Points on a hilly landscape, in no order, each with its height.
A ball rolls from a point to whichever of its 2 nearest points has the largest drop for the distance, and stops where none of them is lower. Distance is the straight distance between rows; heights are no part of it.
<283> h=19.1: [ 19.5  10.4  24.2   4.5  12.0   2.9  -4.7   5.6  14.7   1.4 -18.7 -20.1
  18.5  10.0  16.2  17.8 -27.9  -8.3  10.4 -10.8  41.5   9.0  11.3   4.5
   6.9 -16.6 -25.8]
<420> h=37.7: [  7.2  27.0 -19.2  -8.0  27.2  -0.7   7.8 -13.8   3.3 -11.5  11.5  -3.1
 -23.6 -42.7  -0.2   7.9 -13.3  12.0 -28.8  16.6   3.9  16.9 -44.8  22.9
 -15.7 -27.2 -22.6]
<470> h=54.2: [ 20.6   9.5 -23.8  30.4   4.3  14.0   2.5  -5.6  33.7  25.3 -34.4 -50.3
   5.9  -0.9 -42.9   3.7 -26.4 -12.6 -27.7  -6.8  23.7 -13.1 -25.8   6.4
 -29.6  -5.3 -11.5]
<762> h=24.8: [-11.1   6.7 -12.9   0.5 -22.7  -5.3  -5.5   0.4  19.2 -13.5  12.3  -6.0
 -48.0  23.2 -22.3   9.8  19.5  -3.2  -9.9   8.1 -10.3  -6.3   1.3  16.6
  18.8  20.3 -11.5]
<853> h=48.8: [ -5.8  13.8  18.5   2.6  -2.2 -49.6   7.4  -5.9 -36.7 -37.9  15.4  41.4
  13.4  17.2   1.8  10.2  13.9   2.2  -7.3 -23.6 -10.1  14.6  24.6  18.7
  19.7  18.2   2.2]
<264> h=38.2: [-14.4 -10.7  -0.1 -33.8  -9.3  -2.4  -3.0 -30.5  -3.5   0.5   3.1  17.9
 -18.1   2.9  21.2  20.7  11.5   6.9   5.9  16.7 -16.4   9.6 -12.7   3.0
   7.2   8.4 -20.3]
<738> h=18.9: [ -3.5  15.6   3.9   3.1  13.2 -29.3  10.6  14.6  -0.3 -18.3  10.0  14.6
  -0.5  11.4  -9.2  -0.3  18.7 -23.7  14.9 -14.4  10.9 -19.3  34.7  19.5
  17.4  -6.6  14.9]
<70> h=14.8: [ -2.5   1.5  -7.0 -22.7  23.6  34.7  23.7 -28.2 -13.0  20.7 -19.7 -15.1
  15.5   5.7  -2.2   9.0   2.1  -2.0  21.0 -17.0  16.1  -6.8 -14.7  -5.2
 -23.7 -45.6 -28.1]
<716> h=3.1: [ -4.7   2.4  33.6 -25.8  17.9  -7.4   5.6   7.8 -21.4 -14.6 -12.4  -7.4
  19.8  -6.0 -23.1 -23.7  10.7   9.8  32.7  -6.7 -11.1 -26.2  -3.4 -21.2
  -5.8 -30.6  14.2]
<943> h=32.7: [ -4.5  -0.5 -22.7   7.8 -42.2   6.9 -21.2  -3.5 -31.0  20.0 -16.9  24.4
   9.0   7.3 -16.4  25.3  31.1 -10.6   3.8 -14.0 -24.3 -10.6   4.9   0.1
  -1.7  16.8  23.1]
<687> h=26.2: [ 14.6  10.0 -11.6   4.5 -26.0 -30.0 -29.8   5.4 -11.2   8.2  -8.1  23.8
  17.1 -30.7  -4.4  24.4   3.9  -7.1 -26.0   5.2   4.7   2.4  -3.2   9.6
  -2.5   0.9  22.3]
<688> h=55.0: [-22.7  -3.3  25.4 -10.1  -4.4  -5.5  -2.6 -15.4 -27.2 -43.5  17.1   6.0
  -1.2  13.2  -5.6   4.8  18.2  23.1  10.2 -18.6  -4.2  24.0  -4.1  -8.0
  16.1   2.6 -22.2]
<231> h=54.6: [ -4.8   5.0  27.2 -35.2  24.1 -21.1   9.8  -6.2  -8.5 -30.6   4.7   3.5
 -11.4 -21.3  -4.3 -21.0 -12.9  31.0   6.5  12.4 -29.8   2.3 -31.7 -11.7
  -5.8  -8.9 -14.8]
<1009> h=41.4: [-12.5 -10.9  21.3   7.3  -9.3  22.4 -23.9  -3.5   2.8 -16.1  -1.2 -15.7
   2.2  21.0   4.7  12.2   7.3   9.9  19.1  -5.7  17.5  10.3  18.6 -13.6
  20.5   5.1 -15.2]
<364> h=40.0: [  3.9 -14.6 -10.0 -22.0   4.9  32.1  -2.4 -15.6 -19.2  25.2  -2.3  19.1
  14.5 -46.9  28.1  -6.4   4.3  24.9  -0.5  35.9 -36.6  -2.0   8.1 -15.1
 -24.3  -6.4  27.4]
<820> h=52.3: [ -7.3  -8.2  42.5 -51.8  12.8   7.6   4.8  10.6  -8.4 -18.9   0.7   9.3
   1.0 -16.1  -0.4 -15.8 -12.7  48.1  12.7  20.7 -52.1 -10.5 -15.7 -33.6
  -7.6   1.1   2.3]
<559> h=25.4: [-10.3  -1.6  35.8 -26.8   3.9 -25.8  -2.0  -2.8   6.6   9.6  -4.2  13.0
  16.7   2.7  45.4 -27.0 -21.0  -6.3  31.6  26.5  -4.8 -10.4  15.6 -32.3
   9.7  10.6  32.3]
<401> h=22.8: [ 14.9  17.8   7.9  13.7   7.7  11.2  -0.9   5.2 -17.2 -30.2   8.4  -3.2
  20.1 -40.5   5.7 -12.9 -12.5  35.3 -22.3  -7.0  -0.6  27.9 -23.7  -4.7
  -7.5  -4.3  -3.1]
<750> h=14.2: [ 13.4   6.2  -7.3  -8.9  19.3 -43.3  24.2   4.0   1.5  25.9  -8.1  -8.6
   0.2  10.4  -7.1 -19.4 -10.6 -33.7   4.8 -13.9  17.1 -11.1 -10.4  11.3
   2.5 -27.3 -11.6]
<115> h=38.7: [  6.4  -7.4  -6.9  25.9 -29.0  -4.0   4.6   9.3 -11.9   9.2  12.9  -8.6
  13.5  23.3   7.8 -18.3  -8.4  -5.3   1.2 -25.7  -3.2   9.8  14.2 -14.8
  11.5  31.8   1.4]
<706> h=37.2: [ -8.8 -25.1  15.8   0.7  -0.4  40.0  -7.4 -13.0  12.4  15.7  -9.0 -19.5
   2.7  37.6  31.8  18.8  -5.4  -5.8  30.3  -6.5  25.8  10.2  23.0  -6.8
  13.2   4.7 -26.4]
<397> h=31.8: [ 16.7   5.1 -25.9  30.6 -11.3  12.4  16.1  21.6   8.8  21.6   4.4   8.0
  -7.5  27.6   9.8  12.0   5.4 -29.9   1.5 -17.1   3.0 -12.4  34.1  21.9
   7.6  18.4  14.2]
<937> h=20.4: [ -1.7   9.4 -12.5 -13.7 -18.9   6.1 -15.4  -4.0  22.8  -4.7  -0.5  -2.1
 -38.9 -13.1  -8.4  18.1   9.9  12.3 -21.3  27.9 -14.1   0.9 -24.3  10.8
   6.4  10.7 -11.0]
<14> h=25.5: [ 19.1  -6.0   6.6  31.7  22.1  14.8   5.7  20.7  27.1  11.1  -4.2 -12.4
  31.5   8.7  28.7   5.5 -32.0 -12.5   1.9  -3.6  47.9   8.9  34.6  -1.6
  -0.9   4.2   4.8]
<198> h=44.6: [-25.2 -27.8 -10.7  14.0  10.0 -31.0 -11.6 -14.5 -19.1 -16.2  25.3  47.7
  -2.5  12.6   1.7  18.1  34.3 -10.9 -16.1   1.8 -11.9  14.7  20.7  24.7
  18.6  36.4  15.3]
<26> h=44.7: [ -0.2 -14.6 -21.3  12.7  -3.4 -24.6   6.0  -6.1 -22.9  -3.6  22.8  -0.1
  19.0 -21.3 -20.5 -15.1   2.6  -7.6 -32.9 -23.0   8.0  25.3 -27.8   1.4
 -18.4  -7.0  -5.0]
<588> h=21.4: [ 13.3  26.3  15.8 -12.6 -21.3 -44.9 -33.0  10.7   9.8   4.5 -17.3  15.4
  -3.3  -6.0   6.0  32.1  -1.2 -18.6  -5.5  14.6  12.7  -7.4   4.0  17.7
  20.4  -4.9   9.7]
<455> h=41.9: [-21.1 -19.1 -18.6 -12.8 -16.0 -22.6 -15.2 -34.7 -19.6   1.0   7.4  39.7
 -11.3   0.3   1.0  28.6  28.0  -1.4 -19.7  14.0 -21.3   9.7  -8.8  14.6
   4.0  24.4  -0.2]
<1015> h=57.1: [-14.3  19.9  37.8 -15.2   6.6  -2.5  -4.9   0.2 -19.6 -52.4   3.1  -5.5
  -8.0  -7.4 -14.0  -0.3  -5.7  39.6   8.6 -12.4  -8.1  18.1 -31.7 -10.4
   7.9 -12.1 -26.4]
<677> h=52.1: [ 24.1   1.2 -33.0  27.1  13.2  27.6   4.3   1.3  38.9  33.6 -23.7 -24.4
  13.2 -17.8 -16.4   5.0 -16.3 -11.0 -30.5  11.6  25.8 -14.4   1.3   9.4
 -32.6  -7.1  11.4]
<543> h=35.7: [ -8.9  -9.4 -16.5  19.2 -31.9   9.6 -11.9   0.9 -15.1   0.1   5.2  -5.5
   5.3  14.4 -26.0  -1.7  22.4  -0.1  -3.6 -21.9  -5.6  -1.4   6.7 -11.2
   6.7  14.3   5.2]
<430> h=12.4: [ -2.5  20.1  31.7 -21.3  16.0 -34.8  11.2  14.6 -11.7 -15.1 -13.2  16.8
   7.1  12.7  -6.6 -12.1  15.3  -4.0  34.9  -7.5  -8.5 -30.0  26.0   0.1
  18.7 -21.3  17.8]
<769> h=23.6: [ 20.7  17.0  -4.8 -10.3   6.3  27.3   9.5 -10.5  15.5  15.8 -22.7 -22.6
  -6.2 -13.4   9.7   5.4 -21.6   4.4   0.2   7.6   7.4  -2.8 -21.7   1.3
 -16.0 -21.2 -25.9]
<262> h=44.0: [-16.1 -29.7 -30.8  54.4 -17.2  26.6 -20.7  11.3  17.0  35.4   4.9  -7.8
  -3.6  38.2  -1.6  -2.6  21.7 -14.6  -4.2   5.8   8.8  -2.0  22.2 -10.4
  16.9  30.8  27.1]
<87> h=47.6: [ 11.7  -4.6 -11.1   5.7  14.8 -10.9  37.1 -10.5 -27.9  -7.0  23.7 -12.7
  19.8 -22.4  -1.9 -46.5 -15.4   7.4 -20.6 -26.0  -8.7  24.1 -35.2  -6.6
 -23.6  -8.6 -15.0]
<56> h=3.3: [ 16.2  -8.4 -11.2  -8.9  18.2  -0.9  25.0  -6.5 -10.5  30.0  -5.0  -3.3
  17.5   6.6  14.2   4.3  -9.1 -24.2  11.0 -17.2  20.9  -2.0   3.9   4.9
 -10.0 -26.7 -15.3]
<306> h=46.3: [  9.5 -22.4 -30.7  43.9  -8.8  38.3  -9.3  15.6  13.8  47.3 -11.2   3.6
  18.2   6.6  19.6   7.1   0.5 -14.6  -8.8   4.3   9.2  -2.8  23.4   0.8
  -6.6  20.1  31.3]
<247> h=11.6: [ 17.4   5.4  34.2  -1.8  11.2  12.1  -6.2  12.7 -15.3  -8.8 -17.9 -19.2
  47.7 -24.6  -4.6 -28.1 -11.2  19.6  17.4  -6.6   1.2 -15.0  -1.4 -31.3
 -15.7 -16.2  21.9]
<686> h=72.0: [ -3.4 -22.1  -4.8   1.0  -7.9 -40.0  12.4 -23.3  -8.3 -10.7  31.6   1.3
  -4.2  -6.1   8.9 -27.2 -13.1   6.0 -40.3 -10.5  -8.3  46.2 -35.8   0.7
  -5.7  20.1 -33.0]
<6> h=19.3: [ -2.1   1.2   3.9  -9.0  -4.9 -16.5  19.7  -0.5   4.4  29.1   0.1  26.8
   9.7  14.2  55.2 -29.2 -23.1 -18.5  16.6  20.4 -21.9 -11.9  24.8 -19.0
   0.9  28.6  40.4]
<509> h=24.2: [  0.8  12.4  -4.2  32.2   5.2  -2.4 -11.0  24.7  21.7 -17.1   8.6  -1.2
  -8.3  20.0 -16.1  20.0  10.8 -20.6  -3.8  -8.1  31.7  -6.4  41.2  23.0
  19.0   4.3  11.4]
<173> h=33.5: [-11.4   9.2 -31.7 -13.0  14.0  28.3   0.2 -26.5   1.8   3.2   7.9  -2.1
 -26.1 -23.8 -12.1  27.6  15.3   5.5 -23.4  15.9  13.4   7.6 -43.1  17.9
 -19.7 -28.1 -22.1]
<566> h=22.9: [-15.9  -3.3   9.1 -20.1 -33.9 -33.1 -25.1  -7.4  16.5  15.7 -10.7 -14.3
 -16.3  17.0 -13.5  -8.6  -2.2 -19.2   9.9  14.2   0.4 -15.0 -15.0 -16.8
   7.1  12.3   1.0]
<488> h=22.6: [  0.3  -2.4 -34.1 -16.5   1.2  35.3  19.4 -21.1  -1.5  31.4 -11.2  -4.2
 -10.8   4.2  -4.3  13.3  16.1 -15.3   7.2  -2.3  -3.3 -14.2 -10.3   9.5
 -21.9 -28.0 -11.9]
<356> h=68.6: [ -2.4  -8.9  24.4   8.2   4.2 -32.1  13.4  -1.7 -12.0 -16.8   9.6 -40.6
   7.4   7.8 -16.7 -59.1 -29.8   0.6  10.9 -26.9  -2.4  12.3 -34.0 -21.0
  -4.4  -1.6 -26.0]
<715> h=4.9: [ 10.2  11.8  21.3  -9.6  -9.4 -14.1 -20.7  14.0   1.6   8.2 -25.9  -5.6
  22.1 -22.9  -0.8 -19.0 -14.0   2.2  13.4  11.5  -1.7 -23.0  -0.8 -23.1
  -3.4 -10.8  25.3]
<692> h=47.9: [ -9.2   6.6  53.7 -37.6  33.4   0.6   3.4  19.3  15.2 -42.4   1.9   4.0
 -15.8  -4.5   8.9 -10.8 -11.2  31.3  33.4  19.9 -21.7 -11.8   7.9 -10.2
  13.3  -8.1  -4.6]
<127> h=28.3: [  9.8  -7.0 -11.4  43.7  16.6  13.1   8.7  30.9  25.3  12.3   4.7  -0.2
   6.0  30.3  12.5  19.4  -8.9 -29.3  -0.2 -10.4  40.5  -1.3  49.5  21.0
   8.2  13.2  15.7]
<587> h=30.0: [  1.1   1.2   7.2  20.1   2.0 -52.2  -4.4  26.3  14.5   5.6  11.2 -12.5
  -5.9  35.0 -28.0  13.3 -11.6 -47.7  -2.8 -18.5  55.2   0.4  16.6  19.0
  13.2  -8.3  -4.6]
<155> h=26.8: [  5.6  -4.5  24.4 -10.9  -3.2  -0.2  -1.1 -13.5 -20.0 -28.2  12.7   5.8
  16.2 -28.3  26.9 -13.9 -13.5  43.1 -13.5   7.3 -17.9  36.4 -21.3 -18.5
   1.3  11.2 -15.0]
<900> h=61.6: [ -4.1  14.1  24.2  -0.8  -7.7 -26.8 -10.2  22.0  23.7  12.8 -32.5 -35.4
 -12.4  22.9 -30.0 -37.9 -28.6 -17.8  32.8   2.3   1.9 -38.9 -12.1 -25.8
   5.8  -4.0  10.6]
<151> h=42.7: [-10.0 -15.9 -18.4 -12.3 -13.1  33.6  -7.6 -12.9 -27.8   5.3  -0.9  19.6
   9.6 -31.7 -10.1   2.5  29.9  31.6  -8.1  14.2 -37.1  -4.6 -14.2 -21.7
 -18.5  -0.1  25.8]
<83> h=41.5: [-10.7 -20.8 -21.9  45.3 -28.0  13.6   0.9  12.4   8.8  18.2  19.7 -21.1
  -5.7  38.8  -6.9 -38.3   3.6  -1.8  -4.8 -12.7  -5.4   2.5  16.1 -28.6
  18.6  42.4  15.2]
<774> h=28.9: [  7.8  -4.9  -7.8   1.5  12.2  59.4   1.8 -19.6  30.0  26.8 -33.5 -21.4
   8.9   0.3  10.2  31.5  -7.4   4.5  -2.2  10.6  22.1  -0.3   8.0   4.8
 -20.7 -19.7 -13.8]
<90> h=25.2: [  6.5 -18.7 -21.5  20.3  36.0  -0.2   6.1  12.8   9.3   6.6  27.7  27.3
   4.5 -21.3  35.7   8.5   2.0 -15.1 -12.7  17.2  14.9  13.2  32.1  25.1
   2.3   8.6  25.2]
<989> h=37.8: [ -0.4  12.1 -30.5  20.0   8.0   6.8  -4.8  -3.0   6.4 -10.6  12.1  -6.4
 -12.1 -19.3 -26.1  29.0   7.8  -0.4 -46.4  -1.9  29.5  22.8 -33.5  28.6
  -9.1 -15.7 -16.2]
<766> h=29.7: [ 14.3   7.8 -29.0  -0.4 -24.1   6.0 -12.7  -5.1 -22.3  30.9 -14.9  35.4
   8.5 -20.4  13.2  30.3  12.3  -6.7 -10.6   2.6 -23.7  -4.6   4.8  13.5
  -9.6   7.2  25.5]
<359> h=32.6: [  6.3  10.2 -38.8  -7.3  14.9  20.5  11.0  -9.7   0.9   7.8   7.6  19.5
 -15.9 -35.0   4.5  12.1  16.2   4.2 -20.1  20.2 -14.8  -4.4  -1.6  21.6
 -14.5 -12.6  10.9]
<751> h=56.6: [ 19.8  23.1  -6.8  23.4 -11.0  13.8   4.3   6.6   8.1   6.5 -31.0 -42.1
   6.3  11.3 -44.0  -7.9 -20.9  -2.9  -1.7 -25.5  11.6 -15.2 -14.1  -5.9
 -13.7  -9.2 -15.5]
<1012> h=52.8: [-24.2  10.2  22.1   1.4 -23.5  -1.8 -22.6   3.2 -11.7 -50.5  15.9  10.4
 -26.6  23.1 -28.2  14.3  22.0  38.0  -1.1  -5.7 -17.8  17.2   9.0  -6.5
  33.5  22.0  -9.7]
<837> h=12.9: [ 11.9   6.1  -4.2  -5.5 -16.7 -16.1  -2.8   3.6   7.2  19.1  -5.2  14.4
   6.9 -14.9  23.4 -14.0 -11.9  -5.0  -3.2  15.5 -16.9 -12.2   6.6  -8.5
  -1.4  16.5  23.2]
<786> h=64.3: [-23.2 -13.9  25.0   0.6   1.3  -5.3  -6.9   7.5  23.3  -4.9  -6.0 -45.7
  -7.2  22.0 -22.6 -47.3 -23.3  -6.4  32.1   2.9   9.9 -18.3 -14.0 -37.9
  -0.2   7.6  -1.4]
<880> h=47.7: [-18.2  -7.1  23.8 -23.0  20.9  35.7  15.7  14.4 -21.1 -38.1  13.2  -8.9
   0.7  -0.9 -33.9 -14.6  18.0  40.8  17.0  -6.4 -30.3 -12.7 -17.2 -25.3
 -12.2 -12.7   4.9]
<122> h=50.0: [ -5.9   2.6  18.2 -11.9  33.6  60.9   6.4   9.6   0.3 -30.3  -3.9  -9.1
   0.7 -26.7  -7.2   0.0   4.2  48.6   9.2  12.2 -10.0  -4.9 -10.1 -15.9
 -14.9 -23.5   1.7]
<36> h=23.0: [ 19.6  -1.0 -13.8  10.3  23.3 -32.4  27.8  13.8  15.2  20.4   6.8 -14.3
  -8.5  23.8 -13.7  13.5 -15.0 -43.8 -13.2 -17.9  43.8   0.9  -1.5  31.9
  -3.5 -22.0 -24.2]
<644> h=48.4: [ 16.8  -8.7 -48.8  21.0  -9.2  39.8  11.8   2.7  11.0  50.7 -12.5   1.5
  -0.9   5.4   1.8  20.1   8.4 -28.2 -15.0  -2.0   2.9 -15.5  12.0  21.5
 -22.5   0.3  15.0]
<418> h=59.1: [ 19.1  25.4  10.0   9.3 -11.4  -1.0   5.3  29.6  10.8   6.2 -36.8 -33.2
  -2.9   5.2 -29.1 -33.0 -32.6   2.0  18.5 -13.7 -16.2 -35.2 -14.7 -19.9
  -6.0  -5.2   0.6]
<650> h=73.4: [ -1.8 -32.8 -19.5   0.7 -20.9 -28.8   5.9 -27.9 -31.2  15.7  22.4  21.8
  12.3   1.4  21.3   5.2  -5.3  -2.1 -32.1 -11.4 -10.4  40.6 -22.8   1.4
  -6.6  26.1 -22.3]
<601> h=21.0: [ 20.2   0.3 -15.7  24.8  27.8  35.0  10.3  11.1  -4.9  -3.5  11.3  15.0
  19.9 -30.4  25.0  -1.9   7.1  13.9 -11.3   6.2   1.0   5.7  27.7  11.7
  -5.4  -3.6  25.8]
<459> h=12.8: [  1.6   6.3  24.0  -9.8  -0.7   7.0 -13.0   3.8  -7.3  -1.8 -11.5  29.8
  14.5  -1.4  35.7  20.7  11.0  -1.8  30.9   5.0  -4.5  -8.6  39.0   6.5
  12.7  -1.9  20.1]
<809> h=50.4: [ 18.7  12.8 -37.3  18.7  -2.2  27.7  -1.4   4.2  29.7  25.8 -18.3  -7.4
 -10.3  -7.3 -19.3  36.7   9.4 -19.9 -30.8  11.5  21.5 -17.0   3.9  31.1
 -18.2 -13.4   7.8]
<38> h=14.0: [  7.2   9.6   9.9 -18.8 -22.4  -9.4 -15.9  -2.5  19.0  21.7 -20.4  -9.4
 -13.7  14.1  10.0  21.0  -1.8 -22.1  11.3  10.7  13.0  -9.9  -2.1   7.4
  10.2  -8.5 -11.4]
<1029> h=50.3: [  0.3  -3.7  33.0 -32.0   5.9  30.6  -2.2  14.4  18.9 -13.7  -6.0   0.2
  -9.4 -13.8  24.7 -10.9 -18.1  38.3  21.6  27.7 -28.6  -7.1   0.9 -22.9
   3.7   6.0  -1.5]
<776> h=10.3: [  6.4   1.7  31.2  -1.4  -9.5 -22.0 -20.1  -0.4   3.2 -14.2  -2.5 -20.9
  10.6  -1.7  13.1  -3.9 -26.0   3.5   3.5  -4.6  23.7  22.1 -14.2  -7.4
  13.3  -0.6 -27.8]
<901> h=4.3: [  2.2  19.6  26.4 -36.1  -0.9  -8.6 -10.2  -1.0  11.6   9.2 -28.9  13.2
  -7.7   0.4  21.7  16.3   0.5  -3.9  32.8  18.2  -1.8 -19.8  13.9   4.3
  14.1 -25.9   0.4]
<63> h=18.1: [ 12.7  14.9  22.3   8.5 -12.5  -3.8 -20.1   6.2 -26.0 -23.5  -4.2   1.2
  33.9 -18.8   6.6  11.2  -9.3  19.5  -6.9 -21.2  15.8  27.8  -7.4  -9.4
   4.9  -7.0  -7.6]
<928> h=33.7: [ -9.3  -2.6 -13.1  13.7  -5.6  16.3  13.3   5.7  20.0   6.7  12.5  10.7
 -36.7  44.0  19.5   9.0  18.5 -20.8  17.2   0.8 -11.2  -9.2  39.8  22.1
  23.4  27.0   3.5]
<213> h=45.1: [-19.8  -9.3  -5.6  -8.1  -8.7  36.8  -1.4  -2.4 -37.0 -15.5   2.4  -2.0
  13.9 -14.4 -41.2  -5.5  34.4  34.8  -2.8 -11.5 -22.6  -6.9 -27.8 -30.1
 -19.6 -10.0  12.8]
<893> h=50.8: [ -5.5  25.2  16.1  14.5  -7.9 -19.2  -6.5  10.3 -12.1 -46.6  19.2  13.3
 -13.7  20.1 -12.8  16.5  13.0   6.8   0.1 -21.7   2.0  14.2  28.0  18.2
  31.5  11.3  -7.7]
<542> h=36.4: [ -9.7 -20.9 -20.7 -17.5  12.8  26.1  -6.1 -15.6  18.7  22.2   4.2  11.2
 -14.6 -30.5  18.6  -4.9  12.3   2.4  -0.2  44.7 -13.1 -11.6   9.1   1.7
 -16.6  -8.1  20.8]
<1020> h=17.1: [-19.3   2.4  16.8  -5.5 -28.3 -57.2 -13.8   0.4   0.4 -10.3  -1.3 -16.9
 -14.4  22.6 -41.0 -32.5  -6.4 -13.1   8.0  -8.4  -8.2 -13.7 -16.4 -17.3
  12.8  12.0  -5.4]
<962> h=33.0: [ -1.0 -16.6  -1.4  17.9  -7.4  68.7  -1.5  -6.4  24.6  30.0 -26.5 -18.4
   2.8  27.2  24.3  13.0   0.6   6.1  17.3   4.3   9.6  -4.6  28.1  -1.4
  -1.1   3.2  -3.5]
<158> h=70.6: [-17.8 -18.7   4.6   4.0  -0.9 -20.7  15.4 -16.8 -16.2 -26.4  31.1 -19.8
  -5.3   9.6 -14.9 -34.9  -0.5   5.3 -10.6 -29.6  -0.1  33.4 -26.7  -7.1
  -0.7   2.7 -37.4]
<164> h=29.4: [-16.5 -12.1 -14.1   4.3 -13.4 -30.5  -0.3  -5.5  18.6   4.4  27.1  10.2
 -36.8  38.2   3.0  17.3  16.8 -32.9  -6.2   7.5   1.3  -0.1  15.9  23.9
  23.2  34.0  -0.9]
<266> h=33.8: [ -1.7  -0.5   9.2 -35.5  21.3 -24.1  22.8 -22.2   0.3  -9.7  11.4  28.1
 -16.3  -1.1  37.2  -6.9  -3.0   7.7   5.7  22.5 -22.6   3.7   7.0   8.6
   7.8   6.9 -12.7]
<365> h=66.6: [-16.2 -17.8  26.0  -3.3  -0.5 -37.2  -4.6  -3.8   0.3  -3.0   8.4 -25.1
  15.0   8.2  -2.1 -47.7 -18.2 -14.2  17.5  -5.9  13.1  -0.5 -15.8 -32.6
   2.2   5.2  -0.1]
<485> h=15.3: [  7.0  12.6 -21.8 -19.5 -25.4  -7.9   2.4   3.6  16.6  14.4 -11.1  -3.4
 -30.2 -12.6 -19.2  -9.1  -3.2   2.3 -12.5  18.5 -32.2 -21.9 -29.9  -1.7
 -12.0   4.8  -0.3]
<157> h=45.0: [-11.3   8.2  44.3 -16.1   0.8  -9.1 -14.2   8.8  15.2 -31.6  -0.8  -2.7
 -10.4  10.6  17.5  -0.4  -7.3  11.4  31.9  11.3   4.5  -1.6  18.8 -10.5
  28.5   6.9  -8.9]
<929> h=46.8: [-17.4  -2.4  -5.3  17.2   3.8 -37.9  -3.7  -3.3 -33.9 -37.3  29.7  40.6
   4.8   6.0 -20.5  28.9  31.6  -7.9 -21.8 -27.6   8.0  27.4  12.9  32.2
  11.3   6.0   5.3]
<920> h=17.6: [ 17.7  16.3  -3.6  14.3  11.6  31.9  -6.5  11.2 -25.8  -3.1  -8.0  35.6
  25.2 -21.4  29.4  29.7  16.7   7.2   9.8  -6.3  -7.0   3.1  33.7  17.9
  -0.1  -4.5  29.9]
<983> h=41.3: [ -4.2 -19.8 -22.3   7.9  20.7  -8.1  -2.4  -5.9 -16.0  -2.8  19.8   5.3
  15.4 -25.4 -16.4  21.9   6.7 -13.1 -28.7  -9.4  38.9  27.5 -18.4  16.3
 -18.6 -26.7 -10.6]
<765> h=7.6: [ -4.7   0.6 -14.3   2.1 -19.5 -23.7   3.5   5.4   4.0  -1.8   1.8 -18.7
 -11.2  -1.0 -41.7 -31.5   1.1  -9.4  -6.3  -7.3 -14.5 -19.6 -25.5  -9.1
  -9.3   5.2   0.5]
<825> h=28.4: [ -5.3   5.0 -36.7 -25.0  24.7  30.4  30.9 -21.6  -4.5  11.6   9.2  -0.5
 -23.9 -25.9  -6.9  -6.2   7.6   7.5  -6.6  14.2 -17.1  -7.2 -29.3   7.1
 -29.2 -29.8 -13.5]
<189> h=29.3: [ 12.8   0.5  -5.6   0.8  19.7  -5.9  16.8  -1.2   6.1  -2.9  20.6  30.7
  -7.1  -4.8  55.4   4.8  -5.9  -3.4  -3.5  13.5 -11.3  12.6  30.5  23.7
  13.8  21.8   3.4]

For each start below, name the point where the ball stops.
<264>: <901>
<786>: <901>
<644>: <901>
<688>: <901>

Call two points neighbours if one is among the 2 nearest of the other. Go from one point of each pair to the other, from neighbour to neighbour, staying as low as possible. Name the highest point that can't be avoided.
<765> and <716>: <928>
<825> and <776>: <587>
<765> and <901>: <566>
<716> and <776>: <127>
<715> and <716>: <247>
